A landscape with many valleys, sampled at points; each row gives a point and its height.
A ball rolls from a point to the lowest of its 2 nearest points, and stops where none of them is lower. Distance is the straight distance between rows; heights are no part of it.
j489 h=4.25: [115 118 105  78  97  89 159  86 116  86 102 106 143 109 115 105  94 108
  87 105 115]
j422 h=2.35: [ 78 102  93 123 117  83  95 117 108 106  90  90 109  98 103 123  81  93
  78 143 113]
j620 h=6.56: [104  59 129 144 124  93 100  91  94  96 112 112  72  73  87  82 107  77
  84 107  99]
j491 h=1.29: [101  72 111 141  99 104  75  89  81 124  92  85  71  70  89  67  99  81
  83  77 124]
j553 h=1.50: [ 84 145 106  92 108 103  58 120 118  95 104  83 102 116 106 107  87  72
 112  98 114]
j322 h=5.72: [ 73 115 111  91  89  90 124  95  70 105  93 124 103  68  93  94 115 133
 106  31 106]
j214 h=6.47: [100  96  66 132  91 107 119  80 106 113  78  81  79  96  84  99 106  88
 111 113  98]
j527 h=4.52: [ 73 109 113 112  93 115 143  98 115  94 100  66 107  73  94  61 121 111
  95  66 135]
j836 h=3.93: [ 70  66 127 110 127  81  87 122 105  95 106 123  76 105  78  87  98  70
 109  93  98]
j93 h=2.96: [119 129 116  60 104 102 113  76  74 115  88 113 113  92 104 118 105  94
 108  95  95]
j895 h=1.49: [ 81 131  66  96  74  94 113 109 101  93  84  93 102 133  98 119 105  93
 100 121 112]
j21 h=6.57: [103  84 114 108 130  94 106  96  98 122  76 100  76 105 104  73 109  90
 120 142  88]
j193 h=4.30: [110  83  87  91  90 130  94  87  71  87  78 117  85  98 100  93  80  86
  96 115 133]
j957 h=7.41: [ 84 121 101  87  81 106 130  90  87 100  90 109 118 114 102 116 129 132
  89 119  68]
j865 h=3.64: [ 84 118 108  94 106  83 125 110 114  76 126 116 131  73 108 126  90 122
 102  79 103]
j228 h=4.43: [ 84 135 102  89 105  75 118  90  74  90 111 132 107  95  91 122 127  97
 106  86 113]
j719 h=5.57: [ 97 131 141  95 109 127  84  99  80  91  99 123 115  90  94 106 127 126
 110  92 122]
j666 h=3.14: [128  85  63 137  88  87 105  74 115  85 109 110  92  83 108 107  74  87
 109 113  96]
j528 h=4.36: [107  90 124  92 101 111  88 112  94 123 106  60 101  59  95  79 120 101
  98  83 109]
j319 h=5.02: [125 140 109  75 103  92 126  75  92 114 112 121 159 128 112 132 112 129
  82 108 114]
j701 h=1.68: [121  98  96  77  87 105 117  80  97  76 107  65 103 128 118 127  94  90
  99 140  99]
j734 h=4.35: [ 67  81 100 116  93  97  58 104  88 101 108 109  76  99  85  47 124 105
 124  90 109]
j905 h=7.05: [127  88  95 107  73  85  90  90 105  80 114 105 109 143  62 105  71  87
 113 125  72]
j486 h=6.87: [142  98 108 138 135  89  87  99 102  87 101 104  71 142  93  81  81  75
 105 136 104]
j497 h=4.85: [111 146  94  76  98 102 118  71 103  84 112 102 113 103 117  94 102  78
 103 102 129]
j38 h=5.97: [101 120  86  73  93 109 119 102 102 109  90 105 128 101 134 139 119 150
  96  86  95]
j602 h=1.48: [114 101 100 101 109 113  43  98 106  96 118  93  79 144 128 118  82  89
 106 126  73]
j764 h=5.61: [104  67  70 129 114 111  90 111 113 111  81 132  90 115 103 104 116  96
 104 110 106]
j770 h=3.72: [ 95  83 106  83  95  80 114 110 114 106 118 107 120  71  92 110  94  83
  72  68  97]
j730 h=6.55: [ 92  85 105  56  95 101 137 113 117 116  78  91 107 105 117 117 111 113
  84  94  64]
j805 h=7.22: [107  85  74  75  58 108 123 102  96  86 106  92 114  90 126 110 108 113
  68 108  93]
j234 h=5.59: [120  58 105 115 113 109 107 103 118 113  91 103  89  92  80  70  86  67
 104  94 110]
j733 h=4.96: [ 86  83  75 113  99 131  87  95  91  88  79 137  72 127  91  97 115 103
 113 111  99]
j906 h=5.80: [ 76  94 123  88  96 110  77  75 101 121  84 102  92  73  93  59 103 121
 148  78 122]
j668 h=3.71: [ 87 106  73  96  85 108 116 106 114 122  87 105 120  75  90 102  88 110
  91  86 115]
j877 h=1.26: [ 47 103  94  89  82 111 104 118  90  90  94  93  74  85 130  90 133 122
 106  71 104]
j398 h=4.91: [133  65  87 111 120  89  85 103 126 101  92  98  95 125 108 117  72 106
 108 124  84]
j699 h=1.10: [122  83 100  90 108 102  61 102  81 120  90  88  75 111 103  77  86  91
  97 115  73]
j60 h=7.44: [ 64 112 115  82 111  88 121 112  82 107 104  90  96  69 141 106 116 100
  63  86  91]
j5 h=4.32: [100 115 116  60  88  62 106  96  97 110  98 110 140 116  88 118  83 117
  89 132  90]
j108 h=4.59: [ 93 102 131 103 117 122 149 104 113  76 102  90 136  70 108 102  99 145
 100  67  97]
j166 h=1.03: [ 93 104  90 107 100 126  47 113 115  87 108  92  83 118 113 110  97 108
 100 130  92]
j689 h=0.91: [107  94  75  90 102  87  76  95  96 115 110 100  78 112 108  68  81  65
 101 103  77]
j132 h=2.69: [ 87  91  92 128 120  79 105 110 109 113  79 113  97 112  87 106  62  72
  71 124  99]
j574 h=6.95: [111  67 116 130 109 105 120  91 105 103 112 101  99  68  98 104 134  66
  94  95 108]
j745 h=3.96: [ 73  71 105 109  86  96  91 118  98  81 109 117  90  84  89  64 116 121
 104  91 115]
j2 h=1.86: [120  77  75 132 107 110  59 113 122  88 128  93  69 124 109  81  98  71
  93  74  76]
j500 h=2.82: [ 91 133  94  94  94  96 124 117  97  87 112  79 107 102 117 112 142 109
  77  99 102]
j518 h=1.89: [ 71 109 103 125  92 126  66 114 109  75  98  86  88 102 112  89  92 110
 114 131 118]
j824 h=6.17: [ 72 106  81 115 126 105  78  94 124 113  75 113  66 121  97  78  82  95
 133 110  85]
j606 h=7.71: [ 72 135 111  98  74 114 136 105  96  76  91 101 113 120  97 129 112 124
  87  87  66]
j811 h=5.56: [107 120  71  54  75 100 116  85 100 111 102 111 142 119 134 127  91 139
  74 104 110]
j200 h=4.23: [ 97  68 116 124 111  99  71 123  97  94 111 103  71 119  69  78  95  78
  96  96  72]
j767 h=1.98: [120  69 101 144 132  98  60 110  84 123  87  97  66  88  99  94  87  85
  86  88 108]
j736 h=1.46: [120 106  79  99 106  99 101  77  97  89  87  83  83 157 122 124  94  84
 112 152  96]
j382 h=4.40: [ 78 120 117  71 110 112 124  92 100  96  83 121 110  91 130 128  86 122
 117  56 105]
j240 h=4.14: [124 105  90  75  80  71 113 106  88 114  96  86 111  64 101 126  96 114
 100 105  93]
j864 h=3.12: [115 120 123  71  94 104 126  68  77 117  88 108  97 109  88 116  93  94
 107 131  77]
j444 h=1.87: [ 88 118 130  91 118 107  74  95  81 119  91 105  81  89  96  90  72  86
 102 119  97]
j792 h=3.29: [ 96  86  81 137 121 105  72  85 108 108  97  65  69  74 132  70 109 112
 132 108 115]
j94 h=1.60: [131  86  77 101  99 100  49  91 112 106 111  95  86 158 123  99  63  93
  79 116  72]
j595 h=4.22: [ 87 122 114 110  97 129 126 105 114 110  84  85 129  75  91  87 103 117
  86  73 121]
j851 h=4.65: [ 82  63 108 129 107 102  73 113  90  89  99 106  53 112  86  50 113  97
 110 105  86]
j445 h=6.33: [ 91 113  95  55 107  96 123 103  96 123  93  97 120  87 131 117 126 124
 100  70  73]
j232 h=3.50: [ 67  50 130 129 116  88  71 108 112 112 107 100  83  72  87  85 101  91
 109  78 107]
j436 h=4.03: [ 78 132 109 100  74 104 114 114  88  58 118 105 115  96  89  85 101 107
  75  87  96]
j539 h=1.36: [ 72  68  92 112  88 128  51 100 127 106 111  96  77  97 110  84 116 105
 105  79  95]
j204 h=2.21: [100 137 115  99 109  86  91 107  78 100 112  75  93  86  82 106 125  83
 112  82 130]
j615 h=1.33: [106 119 110  89 108 101  70 102 125 117 116  87 126 126  99 123  78  66
  85 101 112]
j118 h=5.85: [130  63 101 114 104 112 110 100 107  80  96  89  98  94  79  47  81  86
  97 114 105]
j460 h=4.62: [112 134  91  81  71 117 113 102  91  75 113  91 125  99  92  98  95  93
  92  95 144]
j544 h=6.96: [154  84  95 121 131  88 104  72 112 105 109  95  78 172 106  83  83  71
  82 137 100]
j454 h=2.87: [ 78  97 118 122  98 138  56 111  99 102  86  85  77 100  83  95  99 115
 106 102 118]
j954 h=7.00: [122  82  97 128 115  70  93  74 113 112 119  78  90 177  96 105  64  75
  76 137  85]
j915 h=4.55: [ 79  90 136  76 118 132 122 112 109  92  77  95  97  93 113 110 107 111
 113  97 105]
j744 h=5.33: [118 105  90  83  93  92  93  90 122 104 128  95 116 102 129 119 119 102
  97 116  92]
j992 h=7.06: [109  71  80  92  56 119 101 118  95  77  97  90  92  77 108  90 115 108
  78  81 101]
j80 h=3.28: [112 110  71 113  79  96 111  82 112  93 117  98 108  66 111 129  92  96
 110 108 121]
j233 h=3.08: [ 97 107  95 118  95 105 113  95 120  89 115 115 107 117  70  89 122  82
 121 115  93]
j150 h=6.34: [ 77  97 100 129 114  90  76 106 126  98  90 120  82 111  89  78 105 107
 154 123  76]
j794 h=3.77: [ 84 101  70 116 100 106  83  87 102 104  88  97  71  77 119  68  87 100
 115 120 110]
j251 h=8.31: [ 65 114 118 102 112 117 119 108  85  72  93 106  95 101 109 131 110 111
  78  61 105]
j350 h=3.78: [116 105 105 115 104 121  87 108 131 109 113  84 120  66  91 114 104  87
  87  87 113]
j834 h=3.95: [ 93 110  92  75  89 102 133 108  84 111  93 119 114  76 104  89  98 117
  72  87 114]
j881 h=1.47: [ 89  95 110 112 109 110  57  81  70 109  85  99  60  94 103  77  77  94
 102 115  82]
j711 h=3.42: [ 97 120  93 111  85  91 103  92 103  98 128 113 114  58 110 127 105 103
 100  76 105]
j216 h=4.80: [129  86 112 117 117 102  88  83 115 102  89  93  99 104  94 104  59  88
 121 121  74]
j963 h=2.24: [104  87  65 135 124  71  78 123 108  90 101  78  71 117 101  87 104  88
 121 112 101]
j741 h=3.39: [110  70  99 109  94  98  71 112  92  60 140 108  89 104 116  77  90  89
  95 122  78]
j428 h=7.26: [116  89 112  96 111 106 124  82 111  99 112  97  95  91  96 121 113  64
 103  72 107]
j773 h=4.69: [115 115 133  79  97 132 132  80  91  74 113 115 129  82 121  98  99 118
  99  96 101]
j592 h=2.53: [116 118 122  63 115 107  92 113  86  90 109  66  98  95 103 106 104  61
 105  89 123]
j485 h=2.76: [102 111 101 124 110  94  80 104 107 121 102 110  98 111  80 123 121  78
  80 112 100]
j236 h=5.86: [ 65 116 102  60  98 122  88 103  96  99  79 100  85 100 103 103  80 107
 114  98  75]
j816 h=3.59: [ 78 106 141 121 112 117 119  87 116  83 116 108 106  62 105  98  99  95
  84 101 100]
j821 h=3.27: [108 127 114  77  82 103 112  75  74 124 100  85  99 114  86 141  95  80
  76 100  70]
j406 h=5.37: [ 74 143  99  75  93  94 134 105 114 120  70  96 131 127  95 117  90 109
  88 101  92]
j153 h=2.25: [ 95 110  92 121 111  95  89 109 100 127  98  84  91  82  97 104 138  92
  90 109  98]
j692 h=3.07: [127 100 106 126 106 105  59 103 105 138 108  90 111  97  78 127  95  81
  83 103  85]
j203 h=4.86: [ 88  71 106 105 102  66 110 119  83  95  96 120  82  97  87 103 115 100
 105 124  83]
j442 h=0.70: [ 86 148 125  87 122  70 113 118 102 113 110  99 155 105 100 106 100 113
  78  72 111]
j894 h=5.03: [ 74 132 140  89 126 105 125 114  96 131  65  95 125  78  82  95 116 127
 119  77 112]
j708 h=5.16: [117  90  92  65  78  62  94  80 111 112 126  89 122 134 116 144 104 103
  84 121  94]
j547 h=5.58: [ 60  96 134  79 108 112 113  81  90 110  67 111  98  84  92  74 111 137
 140  81 126]
j645 h=4.63: [113 118 119  74 105  67 143  92  92  89 107 110 158 131 115 125  81 131
  65 101 117]
j729 h=1.18: [ 92  60 115 123  84 116 101 104  89 107  76  87  79  75  65 104 114 110
 100  69 107]
j990 h=6.65: [120 106  65  99  77 104 141  88  91 110  80  75 101  88  89 108 116  95
  99 108 107]
j614 h=3.36: [103 116 103  91 103  78 109  81  91 131  99  96 110 130  83 151  87  70
  77 115  93]
j353 h=2.18: [117  93  98  89  94 109  83 120 119  96 101  94 117  99  93  88  83  92
 120 120 118]
j358 h=2.79: [101 114 100  92  92  94 105  92 140 103 116 120 134 111  84  77 100  96
 124 108  89]
j810 h=3.04: [135  80  63 150 110  71 100  83 101 106 102 108  73 110 109 102  53  93
  86 110  81]
j664 h=5.23: [117 121  96  85 100 117 112  79 108  82 131  88 108  83 127 101 135  82
 107 102 111]
j9 h=6.98: [124  62  80 105 118 111  96  95  94  86  89 106  70 142 106 113  95  68
 102 103  92]
j347 h=1.32: [ 86 155 131  95 118  96 123 114  63  86 108  97 117 102  96  78  99 136
  94  48 103]
j597 h=4.05: [102  99 108  80 100  69 117 134 109 107 105  74 120  83 110 136 109 106
  95  97  94]
j872 h=6.89: [ 67 134  91  98 117  93 152  99  82 108  91 102 114  91 136  77 132 129
  72  74  94]
j495 h=5.28: [ 84 105 121  96 107 113 121  91  84 116  53  97  97  80  80 102 120 121
 126  98 114]
j929 h=0.94: [ 87 113  86  57  83  92 118 105 104 100 100  76  90  99 121  74 117  95
  92  90  84]
j896 h=0.68: [110  98  82  89  95  94  77  82 106  98 109 142 115 113  93 114  80  94
 128 100 100]
j229 h=6.36: [ 96  84  87 129 130  94 105 101 108 127  61 104  64 123 105  68  83  81
 106 122  70]
j238 h=4.21: [ 91  98 110  70  99  91 102 115  91 119  86 127 110  81  98  94  95 124
 107 106  95]
j786 h=3.03: [ 99 139 122  59 107 107 119 103  73  96 113 102 116 101 111  76 120  90
  67  70 106]
j980 h=4.60: [119  99 102 100  92  89  81 110  86 112  91  81 109  69  74  95 117 123
 132 118  98]
j995 h=7.08: [107  81  64 127  90  88  81 100 112  85 101 125  89 154  82 106  71  97
 118 111  82]
j446 h=6.18: [ 92  55 108  96 115  93  77 116 100  75  96 114  77  88 114  88  78 100
 121 120 106]
j503 h=3.63: [100  70 117  97  79 102  97 101  88  66 122 123 100  84  91  92  92  98
 100 117  82]
j800 h=6.06: [ 88  99 100 101  94 108  90  80 125 122 105 115 111  74  96  60 118 128
 145  86 105]
j244 h=1.61: [152  81  95 141 131  84  70  93  84 118 102 116  72 130  99  91 105 112
  81 125  74]
j616 h=2.63: [ 94  55  89 139 104 105  72  81 109 102  82  76  46  90 118  79 117 120
 138  93 105]
j899 h=4.41: [ 93 108  94  98  86  97  96 119  99 105 105  70 104  54 109  72 107 109
  90  88 135]
j275 h=4.42: [ 95 124 103  82  88  82  91 104  74 116  80 107 113  77  76  77 100 125
 133 114 105]
j540 h=2.07: [112  79  72 130  99 101  56 130 120 110 103  66  77 114  97  90  95  85
  98 100  94]
j535 h=6.86: [126  77  91 107  98  97 108  90  91 109  93 123  86 135  74 121 102  63
  93 108  93]
j687 h=5.12: [123  68  90  88 104  75 103 114 118 112 122 119 105  88  95  68 117  82
  93 105  99]
j42 h=1.27: [ 88  97 100  79  84 104  95  91  85  94 105  91  67  89 102  73 130  90
 116  83  76]
j396 h=2.41: [119 122  92  79  77  98  77 118 114 107 112 109 145 108  80  97  82 105
  99 101 124]
j832 h=2.91: [ 72  98 124 127 121  96 107 113 100  89 100  98 101  80  93 107  90  95
  90 126 105]
j558 h=6.43: [ 90  79 116 111 119  94  66 100  78  81  94 107  73  84  90  67  75 105
 135 127 126]
j82 h=2.83: [126 124 118  50 106  81  92  89  74 108 111  98 122 116 101 124  89  76
  86 105 107]
j7 h=5.21: [123  74  75  98  78  97 122  68 118 119 113 100 132 112 103 132 106  97
  65 127  95]
j827 h=2.06: [140  59  90 143 139  89  83 104  85 116  94 115  61 103 110  86 117 111
 114 110  80]
j938 h=7.16: [117 107  51 131  94 117  85  90 109 111  71  93  83 139 102 109  69 100
 102 122  78]
j724 h=7.02: [118  86 103 103  93  67  89  75 120 104 126  90  99 150  90 123  67  82
  92 134  73]
j74 h=6.77: [128 107  69  94  91  92 128  77  81 112  97 100  92 120  87 103 108  67
  94 127 101]
j515 h=7.24: [ 64 141 117  85 123  87 131 109  67 112  89 102  94  78 118  80 121 113
  70  88 109]
j427 h=6.16: [144  70  98 113 101 105  98  75 111 110 110  93 101 118 104 101  74  65
  58 125  96]
j297 h=0.90: [119  82  99 101 102 117  69  86 109 116 102 135 105 117 101 129  80  93
  87 107  96]
j133 h=3.47: [102 114  63 109  82  90 118 107 130  85  96  98 124  78 106 113  86 119
  95 110 120]
j942 h=4.04: [113 101  76  87  98  97  82 103  90  80  93 106  85 131 102 100  41  70
 102 109 106]
j900 h=3.60: [ 99 126 103  91 116  85 129 100  94 118  89 102 115 109 106 142 116  79
  73 109 119]
j706 h=6.39: [ 77 124  90 108 106  99 148  88  83 113  94  95 110  77 138  84 131 137
  93  34 110]
j986 h=7.88: [ 80 143 101  77  79 114 115 109  93  84  89  91 120 134 109 153  86 121
  81  75  88]
j160 h=5.30: [116  74 110  80 114 102 115 101 108 115 102 118 115  78  85  64 105  70
  90 102 120]
j758 h=4.57: [111  98 121 124 101 136 104  67  97 100  93 102  95  78  95 104  66 101
 111 135  88]
j349 h=2.90: [107  76  83 153 109  74  89 114  83 107  99 110  79  97  85 109  65  95
  68 125  92]
j521 h=1.08: [ 99 138 112  85 116  95  96 112 135 116 119  85 146 103 107 114  96  91
  74  91 124]
j481 h=6.66: [ 65 102  93 148 111  86  78  94 105 102  93 117  94  94  96 112 110 114
 137 128 101]
j75 h=3.54: [113 114 111  74  94 119 121 109  68  83 109  93 100  96  98  91 141  99
  91  70 116]
j68 h=3.97: [130  94  90 105  98 108  63  91  80  85 104 118  93 125  73  79  50  84
 113 114 109]
j426 h=1.81: [ 86 156 132  91 109  85 107 114  67  91 103  91 110  95  84  98 105 103
 104  67 131]
j583 h=6.14: [ 97  90  61 165 116 107  93  87 102 108  78 112  71 105  89  91 102 100
 114 105  96]
j19 h=2.70: [118 127 132  50 100 107  86 114  78 108 112  92 111 103  84 101 109  76
  84  82 107]
j591 h=5.60: [ 61 106 110  91 106  83 147 118  72 102  82 132 112  93  98  91 106 141
  85  35 101]
j482 h=4.08: [ 77 106 151  87 115 120 133  99 115  91  97  91 116  61 114  91 102 116
 112  95  90]
j105 h=5.19: [ 90 140 101  72 104 103 103 103 120 126  95  95 119 107  90 112 112 104
 117  89  95]
j704 h=4.31: [104 106  86  79  82  83 116 127  82  93 102  72 104  71  95  75 131 116
  83 101 118]
j183 h=6.63: [ 77 109 117 104  84 111 101 134  81 104  84 103 115  86  75 107 134 146
  99  75 100]
j891 h=3.91: [107 131 104  88 107  82 152  92 100  82  87  83 125 102 113 136  93  97
  86 117 123]
j950 h=1.09: [127 108  60 126 112  85  77  94  83 109  99  95  60 134 103  52  80  86
  94 109  90]
j224 h=0.75: [ 92  65 117 132  76 104  83  79  76 123  81  77  78  65  73  62 112 112
 119  80 117]
j649 h=2.80: [ 87  57 107 122 130 104  73 103 105 125  90  89  65  77 115 103 100  91
 111  85 111]
j874 h=4.16: [103 102 148  97 101 137 107  80 114  81 111 106 120  87 100 112  78 100
  93 120 100]
j27 h=4.13: [ 64 104  93 105  78 120  85  81 105  97 105  86  85  61 110  65 108 104
 102  96 128]
j51 h=2.60: [115  76  77 154 129  72  78 107 101  98 102 100  56 117 101  55 122 116
 128 107  98]
j187 h=1.99: [140  90  98  86  89 112  79 105 100  96 108  87  97  89  85 100  79  73
 111  94  98]
j266 h=1.24: [103 116  69  96  98 109  86 105 106  95  96  99  82 150  93 108 112  75
  99 136 111]
j211 h=1.56: [106  56 107 140  98 111  87  97  84  92  90 102  64  86  73 109  82  97
 115  82  97]
j902 h=6.02: [ 71 113 152 102  96 114  99  90  89  79 109 111 105  77 108  92 143 151
 120  70 121]
j293 h=7.12: [120  85  51 130 114  87  90  87 113 113  72 111  74 145  90  84  58  99
 119 102  78]
j303 h=1.88: [148  94  97  93  87  96  85  94  84  90 115  67 104 111 104 122  89  86
 107 120  97]
j635 h=3.62: [ 90 106 101 113  86 119 110  90  95  76 123 122  93 109  88 106 147 100
 124 100  99]
j675 h=6.46: [ 71 102 114 106  98 109 100  99 139  97 122  86 114  67 115  76 133 130
 123  89 108]
j934 h=6.19: [123  77 116 138 112 105 112  79  85  90  94 104  85  87  79  63  84  79
 100 130  83]
j23 h=6.71: [101  73  96  64  87  88 126 124 108 115  75  86 115 117  92 119 100  94
  83 126  78]
j885 h=3.84: [ 79 129 110  87  80  91 119 111  88  49 127 112 113  85 110 116  93 109
  93  66 117]
j820 h=4.75: [ 87 133 133  69 131 115 118 112  85 110  75  99 123  97 114 111 105 133
 115  67  98]
j307 h=3.76: [ 86  76  99  93  72  85 117 113  88  63 115 126 103  76  82  77 111 110
  87 106 108]
j186 h=3.15: [106  85 102  97  95  81  75 104  86  75 123 102  70  95 119 112  69  79
  87 108  86]
j700 h=6.92: [104 117 112  96  96  96 133 117  82 111  95  98 120  90  88 112 137 156
 106  66  75]
j601 h=1.69: [137  87  84 132 113 102  58 115 117  90 121  97  76 143 100  84  65 104
  95  93  72]
j32 h=3.52: [113  82  90 131 101 129  58 119  94  87  77  98  80 118  75  78  76 111
 116 112 116]
j783 h=4.00: [ 59 127 105  93 111  99 109 108 117  90  90  94 112  79 113 128  95 112
 120  72 119]
j126 h=4.66: [ 77 115 105 111 104  68  98 105  86  99 102 130  97  83  80 125 111 101
 112 103  90]
j680 h=6.35: [ 68 115 130 111  83 105  84 114  72  86 109  90  89  76  79 101 132 133
 107  74 117]
j452 h=7.99: [ 71 137 113  95 103  96 128 120  93  83  92 109 120 113  91 148  82 105
  76  71 110]
j684 h=6.93: [ 94  51  89  94  79 105 118 137 111  95 105  83  97  77 115 107 108  99
  92  81  85]
j92 h=5.22: [ 73  99 129  94 121 100 150 110  84  91  98 117 122  77 122  87 118 159
  93  63  95]
j723 h=5.68: [ 78 114 119  60  95 112 101 118  98  89  95  80 112 104 115 113  68 103
  84  87  77]
j223 h=4.09: [113  96 128  81  97 107  86 105 124 111 122  79 126  63 104 105 101 102
 106  73 108]
j928 h=4.78: [135 114 100 100 106 100  97 104 101  98  99  79 114  90  83 114 126 108
 145 106 109]
j643 h=1.74: [ 89 117  97 114 113  79 103  86 116 122 106  96  95  76 105  74 117  87
 117 113  87]
j717 h=7.13: [108 139 104  80  86 102 145  99  81 113  83  81 122 104  89 109 126 137
 101  90  68]
j509 h=4.15: [100 115 102  83  94  89 100  96  83  74 116 122  96 124  97 135 132  94
 117 117 103]
j831 h=5.00: [112  79  80  84  92  56  95 117  94  96 117 107  93  98 101  88 115  83
  89 137  98]
j468 h=3.38: [114  82 113 130 111 124  67  98 116 125 118  94 104  79  79 105  92  69
  97  85 100]
j290 h=2.40: [ 77 114 119  89 108 112  67  94 101 106 114 111  92  80 124  95  87  85
 102 102 111]
j869 h=1.77: [ 97  72  81 111  84 127  77  95 115  84 120 123  86 101 107  86 107  82
  97  85 108]
j554 h=3.88: [106  84 113  74 115  81 109 125 120 110 105 103 123 109 102 132 112  83
  92  83 101]
j356 h=7.38: [109  93  79  66  59  94 134 104  93  78 112  91 113 125 108 112 104 122
  76 134  72]
j866 h=3.35: [ 95 105  82  90  88  91 145 117 114  72 120  87 119  96 111  96 127  90
  80  81  99]
j66 h=7.40: [119  89 116 107  99  84 115  92 119  93 125  81  91  87  88 106 106  53
 126  92  89]
j809 h=5.40: [128  93  96  69  84 109 119  92 117 134  95  92 136 113 111 123  96  90
  66  99 100]
j220 h=2.92: [ 94 110 111  96 112  92  72  87  89  79 127 119  98  96 123 129  83  76
  87 105 103]
j817 h=7.28: [124  87  61 102  72 112  69  90 105  73 107  84  84 114 121 111  72 100
 126 119  92]
j185 h=1.30: [107  97  99 139 124  86  85  80 113 117 110 109  85  77  92  67  97  85
 132 105 105]
j33 h=1.83: [ 72 108  66 102  92  85  98 123 104 108  90 107 108 110 103 107 111 107
  83 126 115]
j196 h=5.83: [ 84  59 100  95 103 114  93 113 128  72 100 103 105  86 122 110 104 106
 112 120  94]
j965 h=2.00: [ 62 105  82 106  88  96 118 131  86  94  94  83  83  91 105  95 159 109
  86  93 103]
j703 h=1.25: [100  81  94 104  91 129  91 101 119  94 103 131 110 110  97 120  95  73
  69  92  99]
j26 h=7.23: [112 104  46 114  84 113  73  78 102 101  89  93  68 110 110 101  65  81
 112 103  89]
j848 h=4.99: [115 122 117  78 113  86  94 104 112 118  97 105 121  83  97 128 108 114
 136  91 116]
j914 h=5.01: [130  52  70 108  96  90 105  95 133 108  96  91 109 149 113 125  84  99
  90 136  76]
j239 h=4.02: [101 114  99  82  92 110 136 124  90  89  91  76 107  81  96  65 133 120
  98  67 117]
j12 h=5.08: [111  69  71  98  75  73 104  62 116 119 110  97 118 150 115 134  94 105
  78 138  92]
j513 h=1.31: [143  91  75 148 136  94  73  94  91 119 102 120  64 124  98  65  80 102
  82  94  89]
j316 h=5.88: [136  59  88 129 115 124 104  83 124 121  94  92  88  99 103  99  96  76
  93 110  91]
j313 h=0.85: [116 157 115  78 117  79 115 109  71  98 111 102 138 109 118 113 100 134
  91  51 113]
j405 h=5.55: [102 105 120  65  85  96 123  97 106 102 100  89 127 115 105 129  74  90
  68  83  90]
j89 h=6.74: [116  98 108 120 129  91 104 101  96 104  85 101  91 128  79  80  99  80
 103 156 109]
j120 h=4.33: [ 89 128 108 111  82 130 104 107  99  72 100  94 110 105  76 107  94  89
  85 109 115]
j549 h=4.11: [ 92 108  94  71  96  96  97 109  76  81  88 103  93  99  98  99  63  79
  90 107 134]
j261 h=3.61: [ 78  98 101 101  88  80 117 133 122  94 117  90 111  73  84  90 122  91
  92  64  93]
j575 h=4.54: [101  85  95  89  79 133  87  94  80  79  87 123  78 117  92  92  84 105
 116  96  93]
j605 h=6.01: [ 72 104  95  93  98 112 124  82 102 100 109  88 112  55 126  69 109 137
  97  41 110]
j318 h=5.84: [ 58  99 111 110  76  98 102  87 103 107  99 101  96  56 111  93 114 129
 113  41 113]
j284 h=4.20: [114  96  83  71  75  64 104 100  92 105 104 105 121  96  85 135  73 111
 105 111 108]
j346 h=1.82: [ 77  71 112 114  87 115 101  87  94  94  89  83  61  90 101  73 126 104
 136  93  97]
j793 h=3.82: [127  90  93 106 122 120  74 106 100 108  84 130  86 118  85  65  74  88
 129 113 113]
j947 h=5.32: [118 130  81  75  81  99 109  95  84  96 105 121 137 118  93 134 104 130
  81 101 126]
j86 h=0.47: [ 56  76  97  88  89 115  84 111 115 110 103  97  89  83 119  96 132 113
 102  85  84]
j429 h=5.27: [ 66  93 113  92 106 125 101 112 130  68  85 104 109 112 116 121  91 105
 106 113  99]
j879 h=6.81: [118  57  91  94  91 103 105 127 116 106  87  76 101 102  95 120  88  87
  77 100  79]
j806 h=5.99: [ 78 113  87  80  94 115  77  96 125 104  88 110  96 123  96  93  85 105
 132 115  79]
j424 h=5.13: [104 125 128  84  97 129  98  85  71  82 118 132 118  93  98 103 108 109
  81 104 106]
j923 h=0.74: [ 98 106  77  68  90  88 105 100 106 113  94  87  90 118 121  95  90  73
  97 114  85]
j159 h=0.87: [121  89  93 115 106  88  79  78 107 106 109 131 100  98  75  83  94  91
 143  91  92]
j136 h=2.58: [110 125  92  81  70 107  91  79 136 111 118 121 150 131  88 103  92  97
  95 111  99]

Where does a ball stop that starts at each point below?
j160 -> j266
j645 -> j442
j899 -> j442
j734 -> j923
j583 -> j166
j481 -> j266
